Each row is a point on a landscape with many valleys, with its height.
A ball rolls from a point to whichever of its 2 nearest points has the largest drop for the distance, and stops where none of them is lower. Distance is the straight distance between rows; heights are no part of it.
Q_727: [171 131 122 157 138 149 121  84 114  99 118 114 166 148 137 131 173 103
  90 116 110 133 131 148 150 124 119 120  82 157 111  60  86 190 159  87
 105 189  92 186 144 154 146 135  69 101 123 119 180 124 180  44  65 137
 150 146 153  83  46 128 114 117 188 166 145 143 134 140 113]  height 40.0
Q_51: [106 145 122 105 121 163 158 118 150 117 158 155  94 149 138 117 143 103
 131 119 170 129 132 102 134 129 170 118 145 116  94  66 187 142 128 103
 113 106 114 145 146 147 139 145 104 181 146  91  92 151 165 187 158 106
 129 145 159 126 127  89 100 122  65 113 124 138 121 143 105]  height 32.6
Q_724: [151 104 157 109 100 111  91  91 170 144  91 129 116 101 162 141  69 116
 179 103  67 132  61 129 121 102 109 144 193 112 140 176  91  68 127 113
 103  42  95 114 113  92 143 112 165 126 144  91 118 114 112  82 128 131
 101  83 148 114 170 124 101 163 139 114 150 140 169 120 107]  height 36.9
Q_244: [152 141  98 164  81 105 122 119  98 106 120 186 140 109  83 179  75  96
 100  89 129 105 128 102 166  88 110  78 183  84 111 152 164 104 162 121
 140 148 171 148 151  84 144 146 157 152 160 109 101 105  71 160 110  90
 116  77 155 188 121 144 149 235 126 137 207 104 147 154 136]  height 44.1
Q_105: [129 131 141 109  99 128 148 121 170 156 161 108 118 134 101  78 174 121
 143 114  95 147 156 127  83 119 102 140 130  92 126 115 145 123 132 164
 118  76 111 154 113 157 100 128 153 125 117 128 102 122 116 140 128 135
 125 183  99 141 103 125 106 126  85 121  76 154 160 161  81]  height 54.6
Q_258: [139 104 142 119 134 136 141 124 123 124 160 136 101 159 138  48 157  97
 134 147  91 196 180 108 115 120 118 161 124 156 103  84 134 120 128  81
 112 126 159  89 141 111  49  98 112  80  85 105 128 121 120 145 179 115
 175 138 130 135 125  96 103  89 135 160  61 110 113 140  88]  height 51.2
Q_953: [ 90 136 156  97 126 125 153 136 152 168 130 103 138 132  96 119 133 150
  95 147 154 123 147 144  69 159 107 171 140 147 149 192 146 128  76 162
 179 106 134 106  72 122 113 139 152 105  72 157 130  99  95 108 118 161
 115 174  53 164 136 146 140 102 142  68  53 135 151 114 110]  height 73.3
Q_515: [ 99 156 118  95  90 138 128 129 161 137  96 114 126 120 134 191 133 142
 111  74 136 136  82 114 165 154 170 109 103 130 128 153 149 158  86 138
  99  81 124 154 113  98 186 115 172 168 143 155 106 142 183 104 105 188
 140 111 112 108 138  94 150  93  72 118 132 155 163 137 151]  height 26.3
Q_612: [112 162 112 140 112 160 168 110 143  81 163 157  98 126 166  73 204  90
 119 126 139 126 200 144 100 120 111 104  87 162 111 117 114 135 124  67
 133 169 127  86 155 175 119 137  78 107 112 152 151  80 166 133 100 183
 143 145 157 111  98  83  66  83 127  88 121 104  92 141 127]  height 59.5
Q_217: [122 153 112 120 174 111  99  89 143  83 145 146 145 178 153 132 118 128
 141 151 101 123 150 129 121 131 150 133 144 125  92  85 137 134 164  87
 110 120 135 147 176 172 117 171 106 112 166  79 134 186 159 106 123  98
 135 140 189  77  70 146  47 145 104 120 163 132 105 163 113]  height 45.6
Q_255: [151 126 104 202 109 110 109 144  61 149 106  97 154 135 114 167  99 124
  87 121 141 103 149 141 157 123 134 152 128  98 118 146 122 129 176 183
  81 154  88 178 117 132 207 150 125 118 170  66 173 156  54 107 108  91
 119 102 132 151  73 141 183 169 181 164 166 131 141  97 112]  height 38.2
Q_729: [100 107 145 130 163 161 192 175  73 131 112 135  77  77  93  48 167 125
 154 126 103 117 148 133 103 116 109 157 124 151 162 124 141 120  85  99
 150 107 124  99  94 108  54  81 125 114 106 135 102 121 126 184 171 122
 151 147  91 183 152 122 144 107 157 143  56  89  65 124 139]  height 41.9
Q_411: [164 110 177 100 143 123 114 122 132 156  82 136 153  76 142 154  72 114
 165 122 156 160 124 137 107 158 102 131 174 131 162 200  94  93 130 143
 126 113 131 102 115 101 150 138 171 109 116 146 122 142  90 155 163 111
 109  84 113 165 182 144 163 150 141 106 115 115 136 114 146]  height 24.7
Q_640: [134 158  96 134 126  99 117 136  87 155 135 107 183 127 117 186 132 141
 121 111 121 132 113 126 113 144 124 131 123  93  90 189 137 120 156 145
 126 131 137 150 140 122 149 128 154 130 133 139 133 142 123 129  99 149
 134 120 130 139 125 158 176 184 106 126 160 161 170 119 151]  height 43.7
Q_523: [133  94 140 112  83 124 106 107 177 118 118 114 111 112 143 114 118 147
 174  95  67 130  66 131 103  98 115 144 143 149 122 113 108 104 121 115
 151  65  87  91 131 124 130 132 163 151 159 111 114 102 146  82 136 134
 115  98 151  93 151 122 114 133 123  83 126 143 205 146 112]  height 41.3
Q_152: [119 103 151 150 167 151 142 142 141 115 159 115 145 130 155 129 138 144
 122 148 140 137 135 149 153 111 104 186  92  66 142 137 137 161 183 203
  85  65  89 140 149 134 147 174 130 108 164 134 113 112  95 158  63  95
 170 107 134  78 114 118 141 156 153 140 124 139 106 111  91]  height 32.5
Q_234: [112 134  85 119 117 148 115 105 210 135 148 108  93 137 153 120 145 107
  98 155 137 120 139 125  60 133 158 109 106 149 134 113 115  85  78 161
 154  78 121 106 132 108 131 108 123 150 110 181 126 128 121 110 201 192
  84 129 148 102 206 144 114  62  82 132  91 108 123 152  97]  height 9.7
Q_318: [135 137 106 156 118  95 137 144  46 148 102  93 146 108 105 170 136 137
 110 111 148 112 128 131 130 138 155 128 103 129 117 165 129 135 153 158
 107 172 136 141 116 138 173 149 120 151 166 104 146 158  84 141 100 122
 140 101 110 141  97 150 200 163 160 139 170 170 151  96 148]  height 41.5
Q_180: [110 141 101  88 108 136 106  84 191 118 193 118 140 153 177 149 158 125
 118 165 139 181 140 112 113 135 170 121 124 158  75 120 103 121 116  97
 146 142 174 126 129 122 114 111  90  80  98 202 186  98 136 121 158 155
 130 136 116 119 163 169 127  75  98  90 158  54 128 199 139]  height 43.0
Q_951: [ 77 139 202 161 134 144 207 186  88 164 119 108 108  96  53 134 152 151
 108 118 150 103 104 208 114 173 109 126 156 165 174 179 144 130  78 107
 151 155 129 121  88 104 113  98 136 161  86 179 135 129 124 154 152 163
 124 155  75 188 169 176 169 137 157 107  99 145 169  99 188]  height 26.2
Q_385: [101 176  69 132  82 171 150 136  78 133 112  98 130 150 100 124 156 122
 122 116 142 109 170  85 146 102 183  90 113 176  89  89 150 149 132  98
 119 192 125 194 186 151 151 142 117 178 163  99 134 146 170  82 105 165
 136 186 152 121  47 122 122 124 123 123 183 156 139 118 108]  height 37.9
Q_815: [114 119  90 100 137  85  92 119 102 112 141 132 140 143 145 129  48 162
 132 169  91  93  84 120 161 120 140  68 165 113 132 131 134  81 124  94
 164 156 190 118 111 102  81 134 104 132 127 135 114 134 105 119  82 121
 148 107 163 124 120 201 130 174 123 110 220 100 177 116 212]  height 84.5
Q_838: [179 118 206 154 142  90  63 146 100 139  58 123 112  97 145 139 103 129
 164 134 114 107 149 108 119 155 129 144 195 159 177 167  71 117 139 160
  99 114  90 120 124 132 141  97 174 101 170  72 140 201  87  99 180  91
 132  67 115  70 126  89 112 126 200 133 129 143  91 122 141]  height 27.8
Q_166: [157 140 173 132 129 106 119 114 115 110 107 114 116 133 187 145 140 107
 152 132 131 150 128 115 112 167 158 123 126 125  92 123 151 147 100 149
  95  92 137 121 148 138 126  99 119 137 106 103 130 178 168 125 195 163
 145 131 125  60 107 115 109  59 136 147  70 144  44 114 137]  height 57.7
Q_23: [133 144 155 137  93 114 127 155 102 121 133 146 111  93 118 149 152 127
 143 125  84 108 127 124  98 149 127  98 102 179 124 100 132 148 109 124
 138 130 155 114 123 157 119  84  98 167 138 135 147 132 203 108 132 155
 157 143 137  92  70 124 128  68 132 101 102 113 102 163 144]  height 43.5
Q_824: [101 105  83 119 128 157 147 121 178 137 167 150  88 139 117 102 155 103
 114 107 156 129 108 107 143 106 157  96 125 132  93  94 169 137 123 114
 147 118 101 130 136 138 132  99 129 149 131 118 102 122 178 172 177 125
 107 134 136 154 161 112 135 130  53 148 128 123 156 153 137]  height 28.7
Q_309: [114  80 188 152 126 129 112 169  93 136 115 102 169 132  98 111 145 159
  97 113 105 134 105 152 142 143 118 193 118 140 162 117 144 162 126 152
 121 112 137 103  79 112 129 134 129 109 122 102 135 107  85 109  76 110
 160 125  74 143  94 156 168 133 210  92  98 198 173  96  71]  height 77.7
Q_952: [144  98 177 132  71 121 115 130 154 109 126 134 104 108 130 115 138 146
 160  86  69 114  78 124 107 113 112 128 117 159 132  76 131 132 116 117
 154  95 105 107 131 157 122 121 121 172 168 115 129 102 184  95 138 129
 139 122 145  78 102 103 120  91 131  87 104 138 155 167 121]  height 44.3
Q_624: [131 130 119  84 114 110 145 112 132 133 140 155 112 134  97  97  98 127
 121 130 166 114 107  63 146 115 131  81 130 100 184 102 135 123 113 125
 147 177 154 128  87 137 117 138 117 141 144 143 137 114 147 169 121  73
 114 167 105 160 122 137 181 161  88 127 132  84 117 168 162]  height 18.0
Q_790: [139 117 128 167 179 127 124 150 101 125 166 139 194 139 124 164  94 124
  92 135 135 145 126 143 175 105  97 163 131  82 114 166 109 113 157 127
  97 178 176 128 138 109 108 158 132  83 111 147 142 122  45 136  92  79
 159 123  92 172 131 150 191 218 162 144 175 148 143  89 131]  height 33.2
Q_677: [152 143 122 162 124 103 136 147  69  97 136 161 170 101 128 170  74 107
 100 134 116  95 128 137 145  98 112 113 164  79 105 200 124 107 157 114
 123 172 209 133 137  98 105 160 129 106 137 147 112 111  47 154 103  98
 138  86 137 180 125 164 184 208 172 117 198 137 142 131 163]  height 39.5
Q_85: [105 189 142 134 123 119 186 178  73 149 102 112 134  84  77 175 120 142
 128 124 173 123 121 169 132 178 139  93 128 158 163 193 136 118  80 141
 122 155 129 140 102 102 163 116 150 173 113 166 124 140 126 160 140 161
 121 111  92 162 164 130 163 147 109 108 112 122 167 106 182]  height 16.5
Q_298: [149 117 141 167 174 132 125 151 132 119 162 149 186 128 118 160  97 122
 117 139 135 146 145 142 172 101  83 174 130  65 134 147 139 129 175 178
  86 110 126 148 144 119 132 158 144  86 136 133 117 122  73 160  88  70
 176 116  97 133 122 134 177 191 160 147 141 134 113 104 107]  height 27.0
Q_257: [160 106 144 122 174  99  70 162  96 123 115 172 116 118  94 135  77 135
 137 169 106 140 120 102 165  90 126 120 184  97 170 130 131  84 127  98
 103 147 185 135  97  94  90 131 111  92 121 113 145 132  54 144 108  48
 154 106 128 149 134 119 164 146 179 169 177 102 122  91 172]  height 82.5
Q_40: [154 100 180 145 132  95 102 180  50 141 103 142 164  95 105 116 113 139
 103 127 107 108 130 137 117 139 121 167 152 168 163 148 101 112 129 140
 106 175 142 117  66  96 125 112 119 106 149  87 143 123  66 124  98  81
 120  91  91 176 115 142 137 168 228  77 128 191 168 107  94]  height 79.5
Q_657: [ 94  71 126 131 171 125 112 107 175 178 148  91 150 181 124 141 143 135
  81 137 150 182  83 148 157 152 136 164 103  92 116 153  89 143 151 109
 126 150 145 108 104 114 136 133 136  81  83 143 165 106 101 109 111 135
  93 150 111 157 143 174 195 183 119 161 131 149 169 103 141]  height 25.1
Q_561: [119 109  83  94 102  69 112 100  60  88 116  67 143 161  99 127  78 147
  97 161 102  85  84 101 163 114 138  82 141 128  85 110 117 117 158  94
 165 178 148 156  97 104 119 148  79 130 141  92 150 144 105 107  72 118
 130 117 140 124 143 170 143 227 130 132 240 133 159 128 198]  height 85.5
Q_517: [128 111  90 112 160  80  74 124 126 118 118 168 119 136 111 132  59 141
 155 162 119  98  88 101 156 119 146  76 164 124 141 117 141  82 135  80
 139 159 184 107 111  99 101 109 105 125 126 115 133 130 119 132 131  86
 131 109 154 141 144 136 120 145 121 147 192  88 130 112 194]  height 83.6
Q_994: [ 94 109 179 144 148 171 190 184  94 127 111 125 102  69  68 109 167 141
 133 114 111 107 137 194 107 172  96 168 132 136 169 164 152 138  74 111
 153 104 101 110 101  93  76  72 127 136  80 162 140 135 116 159 183 155
 145 139  58 196 185 150 144  89 169 143  64 114 111  99 179]  height 35.2
Q_246: [104  97  62 139 157 145  53  90 198 188 120 129 150 145 195 144 114 114
 136 142 102 110 108 131 126 128 133 138 146 137 130 163 103  75 151 120
 129  74 142 100 103 115 139  84 131 123 122 130 107 115  97  89 143 158
  55 102 167 129 194 191 105 127 103 154 170 149 135  95  99]  height 26.1
Q_80: [118  82 143 133 163 138 135 157 114 157 152 148  96 105 107  66 157 130
 148 139 105 151 137 127 109 107 135 164 127 141 138 114 132 121 118  93
 124  99 154  83 101 120  79  78 116 110 119 101 119  97 117 153 163  84
 136 106 113 153 143 113 154 122 154 157  79 130 129 106 108]  height 46.7
Q_583: [151 104 152 123 106 148 149 135 111  75 160 146  74 125 167  58 152  88
 124 155  88 169 163  95 111  97 125 133 130 142 121  76 141 115 116  77
 107 128 152 117 118 124  79 110  73 108 116 103 154 114 167 150 144  90
 166 162 171 115  93  87 123  80 142 152  78  78  65 148 113]  height 54.5
Q_269: [149 151 111 197 155 137 137 115  86 164 121 119 131 158 145 130  86 130
 110 138 198 114 143 133 184 108 162 153 100 135 128  98 144 132 148 138
  87 156 106 164 157 161 195 176 120 114 163  60 167 141 111  85 131  90
 127 153 129 138  70 121 170 123 156 150 155 112 116  86  97]  height 34.2
Q_743: [109  81 119 117 135 160 147  95 180 173 132 123  81 129 115 103 155 111
 115  87 156 127  92 130 147 121 148 121 117  77 136 126 137 129 118 138
 127  85 106 131  97 138 136 120 142 136 132 111 120 114 152 189 162 111
 102 130 106 169 159 117 161 134  85 176 123 138 131 130 138]  height 23.4
Q_894: [121 135 170 132  93 163 140 154 146 141 104 125 107  79 114 187 131 145
 151  68 108 129  59 161 141 160 135 104 115 139 150 136 127 152  77 116
 109 101 110 114 129 125 166 104 148 192 135 169 122 158 184 106 138 194
 162  86 120  99 144 109 141  70 110 120 117 142 156 128 181]  height 20.9
Q_614: [151  73 152 114 134 109 102 127 118 105  80 164 118 121 168 114 111 152
 177 126 127  90  96 123 134 102 112 153 115 132 146 119 102 128 151 117
 150 122 100  93 131 136 150 157 142 148 204 112 100 109 140 142 120  69
 112  77 172  92 157  61 105 142 148 128 143 127 107 142 139]  height 38.5
Q_454: [121 181  76 130  95 134 139 135  79 118 143 146 108 120 126 135 144 117
 131 134 107  92 156 130 132 129 175  57  98 184 115  96 122 160 120 113
 133 178 149 150 145 150 130  86  76 164 141 111 147 143 208  78 100 187
 152 166 158 104  36 147 102  98 122 106 165 119 102 128 154]  height 40.5
Q_34: [144 113 104 132 124 101 117  74 115  99 128 108 158 145 125 127 180 108
  88 116 130 116  88 105 164 161 133 108  79 151  96  75 105 171 142  64
 147 200 118 159 129 143 141 112  50 117 111 107 205 115 187  73  93 163
 131 139 136 119  84 133 139 151 170 146 170 146 127 111 157]  height 36.8
Q_786: [153  94 169 189 131 164 120 126 131 122 128 116 148 134 142 132 179 143
  92 110 105 103 124 167 153 138  92 157  88 127 149  68 106 177 162 137
  84 157  94 152 149 157 146 146  76 134 109 123 150 130 169  77  80 155
 159 135 156 110  54 105 135  82 209 188 110 172 121 116  88]  height 43.6
Q_933: [134 112 112 138 110 132  70  95 184 167 107 134 132 108 180 151  74  87
 118 126  68 121  91 128 134 105  96 127 190 107 135 190 102  65 153 120
 120  52 127 131  83  98 153  99 142 114 140 114 106  94  95  92 118 133
  53  91 160 153 196 165  98 175 114 142 171 142 148 108  99]  height 31.8
Q_6: [114 165 126  89 162 119 141 137 129 154 182 127 172 137  95 131 112 147
 113 159 150 138 169 122  82 127  97 171 121 105 117 195 139 110 112 157
 157 141 140 127 112 131 102 151 154  85  90 151 124 117  81 115  91 137
 145 165  62 163 109 135 124 145 128  62  93 125 131 121  98]  height 70.5
Q_509: [171 125 137  97 130 130 130  95 115 122  86 147  94 112 106 119  67  93
 168 111 143 147 128 113 128 128 130  93 210 111 115 120 165 117 118 129
 124 118 130 138 143 124 102 151 168 160 144 120  62 168 120 197 191  74
 112 109 139 127 156 110 102 131 121 161 112 138  74 116 130]  height 50.7
Q_282: [124 143 107 111 158 164 159 117 107 142 163  96 189 161  99 126 149 163
 111 139 147 148 183 135  96 123  83 189  89 134 107 173 120 152 148 122
 130 163 134 109 133 115 101 157 145  77 104 169 151 111  77  85  63 172
 157 159  57 126 110 136 116 172 144 107 117 160 168 101 115]  height 67.4
Q_670: [109 123 123 130 157 131 150 124 138 145 173 141 107 147 109  96 129 129
  99 142 170 143 119  93 156  95 149 117  88 101 168  98 111 129 116 108
 114 183 159 118 110 152 115 153 102  98 129 129 157  95 129 156 128  79
 137 178  83 156  98 144 204 147 110 150 134  87 108 121 145]  height 23.3
Q_227: [147 101 162 147  98 141 135 153 144 153 130 107 121 129 107 117 177 129
 136 114  80 149 126 132 127 144  84 152 126  83 170 106 150 153 137 172
  90 101  82 182 113 155 118 130 128 129 102 124 124 136 135 127 111 117
 150 199 116 127  62 115 138 108 104 154  77 164 139 154  89]  height 51.3
Q_42: [111 154 118  90 109 146 149 151 137 114 165 136 113 119 120 157 172 146
 147 140 145 174 143 106 122 125 150 129 105 139 114 150 123 178 128 140
 145 135 134 154 116 155 144 145  98 111 137 166 163  92 152 153  73 129
 132 170  94 100  95 117 164 112 111  85 126 106 103 156 151]  height 34.9
Q_278: [116  94 102 130 155  88  95  86 173 139 127 101 164 173 145 157 150 141
 102 123 135 154  59 113 167 164 132 162  78 101 104 110 100 138 148  94
 119 152 124 127 129 129 155 118  93  80 101 128 204 109 149  85 104 164
  94 122 124 135 121 145 144 157 126 153 157 141 154 109 151]  height 32.0
Q_733: [ 99 137 122  90  89 144 146 123 164 122 188 131 104 138 126 124 185 126
 110 154 159 200 161 119 112 138 162 130 110 144 107 137  99 163 114 123
 157 136 157 128 111 126 116 140 106  81  99 190 188  58 144 152 125 127
 128 168  81 126 142 127 169  93 108  83 114  83 119 186 146]  height 38.8
Q_398: [125 164 139 123 125 121 126 146 122 136 118 114 135 115 132 190 128 138
 117 112 180 141 120 104 159 149 174 113 100 135 133 147 150 155 104 173
 113 120 123 172 132 144 195 135 126 154 164 112 145 143 167 131  99 134
 145 145  91  98  90 102 180  99 107 107 128 121  96 132 140]  height 30.8
Q_182: [123 145 117 105 118 131 175 115 126  90 124 114  79 140 144  75 114 118
 156 149 132 131 177 147  88 127 127 122 152 106  95 118 133 134 107 141
 192 134 108 122 154 144  87 163 153 170  84 153  44 148 142 170 207 136
  83 162 174 121 194 108  33  82  89 115  53 113  47 126 108]  height 65.9
Q_591: [ 99  91 129 127 162 140 125 115 163 203 113 111 103 137 121 134 134 114
  90 115 152 136 119 166 143 159 144 122 108  88 166 180 100 115 115 144
 112 121 135  99  77 121 155 107 142 109  92 116 135 108 116 148 163 121
  79 139  89 193 162 162 200 151  95 164 124 142 136  93 145]  height 14.7
Q_141: [127 126 139 177 188 128 138 118 136 161 159 127 130 149 139  86 122 145
 103 145 178 128 129 114 154 103 131 170  63 123 172 104 110 125 140 148
  95 141 136 115 138 171 144 156 105  95 136  93 166 100  92 118 135 113
 140 164  60 127  92 133 169 128 144 125 122 137 109  80  96]  height 29.3
Q_734: [160 115  92 138 103 152 156 122 136  81 119 130 111 132 182  85 114  83
 136 136 160 120 129 149  98 125 132 100 118 121 102 102 132 115  83 132
 206 135 100 114 159  96 125 109 159 152  92 166  77 138 183 155 242 150
  78 163 171 119 227 119  73  73  88 144  76 115  50 118 125]  height 68.8
Q_950: [ 86 146  91 126  77 161 160 152 118 118 128 123 107 166 108 107 171 116
 106 103 167 105 147  77 150 108 164 103 139 159 101  58 197 152 140 123
 121 142  89 155 177 139 163 138 122 201 155  85  96 135 191 133 123 144
 125 163 167 132  88 114 101 133  92  92 157 172 149 123  91]  height 35.6
Q_333: [131 189  84 147 165  57 101 120 108 125 133 138 152 157 136 180  83 168
 158 131  94 143 111 113 154 139 186  88 183 119  66 107 148  80 114  92
 110 147 155 171 148 127 106  89 136 163 104  94 120 227 133 118 152 142
 138  95 162 129 133 167  66 146  85 152 199 101 123 116 122]  height 50.8
Q_355: [103 165  84 101 128 162 185 137 158 103 155 140  67 114  97  88 113 116
 155 154 149 131 181 137  96  91 114  82 166 127 104 107 149 124  96 153
 196 118  96 126 137 153  87 148 145 146 102 148  57 134 141 171 157 134
  94 144 162 136 188 122  55  76  64 102  82  80  91 146 136]  height 63.3
Q_607: [137 130 186 151 120  98  97 134 110 146  34 135 110  99 174 164  92 119
 177 100 130 106 138 139 148 188 165 102 166 155 161 152  84 116 125 137
  75  97 101 107 134 109 173  99 178 144 160  75 109 200 119 127 197 128
 117  44 145  81 150  72  91 104 146 157 113 153  80 104 145]  height 32.1
Q_731: [135 171  88 140 165  89 127 140 107 162 154 111 146 126 118 157 106 138
 157 163 118 151  94 134 131 128 175  86 135 135  82 139 146  91  96  99
 122 142 153 147 126 112 103  42 129 157  87 139 113 169 115 124 171 161
 129 107 125 140 158 156 117 146  84 143 146 106 159 113 143]  height 50.1
Q_602: [170 129 120 108 134 128 109 106 156 151  75 116 133 127 164 150  95 115
 171 111 148 141 124 145  93 179 122 129 125 104 140 187 127 120 111 163
 135  86 108 114 124 107 152 115 186 148 105 142 100 155 143 141 165 151
 102 107 146 154 182 125 127  97  85 157 105 136 119 115 137]  height 32.3
Q_86: [116 164  99 107  95 132 156 147 140 153 135 113 119 104  73 120 168 145
 138  97 120 116 143 130 105 117 102 109 152 127 134 166 156 116 125 170
 150  95 100 154 141 157 135 131 176 173 117 150  78 125 150 131 114 171
 100 169 122 130 122 137 118 139  67 102  96 142 177 134 116]  height 58.0
Q_785: [121 104 177 157 112 157 117 163 151 143 143 111 144 162 118 126 180 154
 108 112  61 134 122 152 156 140  66 175  95 104 179  76 124 168 147 159
  86 111 101 134 134 127 120 129  95 122  80 141 132 122 136 101  81 152
 175 164 112 139  57 106 127  86 154 164  80 180 159 138  61]  height 47.6
Q_406: [148 142 127 150 159 154 115  95 116  97 141 124 137 153 151 133 157 108
 114 156  96 130 159 160 123 122 136 150 116 158  91  69 122 167 158  90
  90 141 106 171 166 173 134 153  81  94 158  86 156 161 167  70  97 113
 139 142 184  61  33 138  79 122 143 137 148 132 133 169 107]  height 43.1
Q_142: [148  96 101  94 162  89  80 112 104  83  88 159 154 154 139 120 105 135
 143 153 115  82 112 123 129 101 106 131 108 145 135  91 106 133 173 126
 134 134 134 101 125 123 129 169 103 118 184 100 130 118 152 123  84  70
 130  85 164  93 129  99 109 148 175 149 162 123 110 148 159]  height 40.9
Q_930: [102 131 132 155  86 169 184 167 122  98 109 147 108  88 113 142 137 138
 133  68 139  66  65 147 150 127 119  84 121 171 138  98 156 160 101 140
 163 136  81  97 162 134 169 116 129 213 146 159  90 103 203 122 142 184
 129 105 126 111 160 100 110  82  99  83 113 135 128 126 136]  height 14.2
Q_922: [134 163  96 141 172  80  88 114 125 104 131 155 157 160 106 158  63 138
 142 146  88 122 141 117 140 123 152 120 183  96  96 114 156  94 157  87
 106 142 151 152 167 144 102 145 133 125 139  79 130 210 127  99 130  91
 145 131 180 115  85 159  66 156 100 145 194 126 107 124 117]  height 48.1
Q_957: [140 138  85 133 133  97  90 107 143 143 119 150 176 152 127 189  95 125
 150 109 138 142 126 117 116 180 130 130 140  89  84 159 146 123 165 139
 133 116 117 139 165 102 146 129 177 152 115 138 121 166 156 142 131 143
 113 101 172 166 154 151 120 149  69 157 174 116 132 128 123]  height 38.6
Q_899: [114  98  79 124 163 133  73  89 220 158 128 110 134 163 166 132 111 120
 132 150 121 130 107 108  96 122 172 128 138 147 118 116 113  63 114 116
 130 105 161 108 120  99 121  82 119 124  89 151 121 136 102 114 229 176
  72 121 147 122 195 191 126  89 103 172 133 106 105 117 100]  height 18.9
Q_174: [103 157 108 119 119 162 200 172  98 110 109 132 100  88  85 148 128 135
 155 128 168 103  95 157 117 144 126  97 114 171 146 158 158 150 109 132
 172 142  86 102 144 122 156 115 142 178 128 170  94 110 182 147 123 156
 117 111 122 131 186 115 124 117  95  99 105  85 145 133 172]  height 5.9
Q_35: [139 123 160 153  84 155 157 128 140  62 172 148  99 123 198  81 192  94
 102 121  94 140 178 141 111  98 106 132 104 142 131  64  95 125 112  76
 116 167 136 113 128 141 108 123  74 115 123 143 149  93 177 152  82 112
 162 164 169 116  89  59 123  85 151 108  87  91  78 165  75]  height 56.9
Q_403: [132 162 120 141 125 167 158 114 123 113 128  83 180 157  96  93 166 135
 119 122 129 147 172 110 122 108  97 149  53 144 132 107 106 166 176 118
  95 156 115 158 165 152 134 168 120  84 135 156 150 103 112  94  70 163
 142 178  90  88  64 126  98 145 123 142 135 170 159 125  93]  height 64.4
Q_349: [138 115 123  69  99 133 117  96 175 101 156 147 136 149  85  99 123 120
 121 111 148 138  87  65 146  89 108 108 158  74 133  72 139 139 127 137
 150 135 111 168  80 134 114 128 140 122 153 151 155 115 144 164 136  56
 105 170  96 127 148 108 141 155  90 146 139  97 142 214 148]  height 23.7
Q_206: [129 104 157 142 114  98 116 125 109 146  48 156 115  95 173 139  93 130
 195 101 146  72 116 139 141 158 129 114 143 176 165 144  84 120 147 152
 134 112  95  78 148 137 163 134 166 176 192  83  89 146 131 134 163 122
  99  74 166  94 133  61  75 129 142 118 121 137  91 122 120]  height 35.4
Q_357: [ 86 185  51  89 102 166 168 139 167 112 158 127 104 121  90 117 134 148
 110 119 179 116 176 109 111  88 113  97 157 141 104 136 158 136 114 182
 187 109  91 141 158 149 134 151 157 159 138 158  71 111 150 136 106 148
  88 144 150 126 177 130  99 136  55  92 116  85 146 146 126]  height 60.8
Q_313: [165 142 128 113 143 119 124 129  76 116 105 106 106 125 152 109  99 106
 172 118 134 163 114 114 109 157 121  95 160 132  99 136 163 142  97 131
 117 131 137 111 159 108 102  90 145 130 117 150  92 167 157 154 224 127
 120 122 124 102 148 117 112  98 152 176  63 138  44 108 171]  height 54.7
Q_877: [ 81 109 184 119 123 147 119 156 128 138 128 121 147 134 106 105 167 164
  96 128 132 137 138 158 122 163 128 207 107 148 159 144 150 171 100 158
 155 109 147  79  88 103  98 137 136  91  86 120 127 101  86 116  83 136
 169 144  56 157 125 134 139  98 173  71  58 156 153 109  67]  height 75.9
Q_593: [163 124 168 131 171  76  73 148  84 127  78 147 147 103 139 151  67 140
 150 169 137  98 168 111 139 142 110 140 143 148 176 151 107 118 155 190
 125 135 129 114 126 139 158 142 153  81 157  76 129 180  79 126 126  68
 137  90 113 100 111 122 147 135 194 112 124 103  80 133 142]  height 22.9
Q_885: [150 178 126 151 127 162 168  73 129  93 117 116 143 145 137  75 200 115
 106 108 145 125 198 130 107 120 113 114  60 188 115 101 107 174 142  71
 123 162 135 114 168 169 113 151  96  92 124 150 162  81 141 103  84 201
 139 138 119  89  93 117  55  97 142 117 144 147 135 124 120]  height 61.8
Q_986: [ 89 115 141 108 116 158 156 121 169 122 163  91 112 135 162 105 194 158
 118 134 127 137 128 159 119 104 111 174  66  72 130 145 129 165 161 187
 113  60 112 128 148 147 123 176 126 113 138 162 127  79  91 128  56 143
 160 130 130  95 119 110 120 116 149 128 117 155 146 122 104]  height 30.7
Q_628: [182 136 158 137 114 112 115 117 116 105  89 183 122  95  86 159  51  81
 146  95 132 125 140 108 137 109 120 106 223  89 130 144 162  94 148 135
 111 124 144 150 145 113 128 147 177 156 161  98  87 163  80 185 144  67
 119  88 156 146 133 111 106 181 120 152 161 107 104 146 116]  height 47.7
Q_826: [ 84 106 147 106  80 140 134 116 185 114 153  89  98 143 205  97 207 143
 109 147 103 108 140 188  97 118 120 160  54  87 125 121  91 151 121 167
 149  89 123 115 147 143 111 168 136 112 137 188 144  59 101 110  88 176
 138 123 180 107 134 103  84  64 161 116 110 144 175 161  91]  height 25.0
Q_465: [165 108 187 115 165  90  94 150 110 123  95 152 158 114 143 142  77 147
 156 148 157 159 145 115 140 165  99 152 132 128 166 158 111 129 152 167
 133 126 142  99 121 123 136 136 160  85 112 123 144 147  94 153 130  67
 140 101  96 129 166 133 176 129 170 115 116 113 107 113 168]  height 17.2
Q_236: [ 90 126  92 112  87 155 126 130 195 127 161  99  76 134 170  99 176 141
  98 165 144 105 173 162  58 119 118 148  92 146 125 127 106 100 103 155
 188  78 107 107 145 148 118 155 111 142 131 183 133  77  95 107 147 194
  96 114 186 109 182 113  86  68 117 103  91 108 161 154 110]  height 17.8
Q_617: [120 157  82  94 134 101 116 100 169 136 174 119 151 140 163 172 114 153
 146 157 125 163 106 103 133 126 164  88 119 147  72 112 139 110 104  87
 149 146 176 149 133 116 114  79 106 125 100 163 137 144 159 114 159 156
 130 138 120 126 146 175 121 117  66 130 169  74 146 160 150]  height 46.6
Q_419: [177 118 184 117 150 101 103 175  69 130 111 185 152  99 101 113  81 114
 124 155 115 134 136 108 131  85 108 149 189 123 176 161 108  88 132 114
 104 147 154 131  77  98 111 123 137  96 151 104 124 110  64 159 115  56
 120  87 109 183 137 119 135 185 193 116 140 136 149 126 104]  height 81.0

For each start below, name the point where the ball stops.
Q_318: Q_624
Q_885: Q_174
Q_357: Q_591
Q_952: Q_234
Q_23: Q_591
Q_731: Q_174
Q_333: Q_591
Q_257: Q_174
Q_142: Q_465
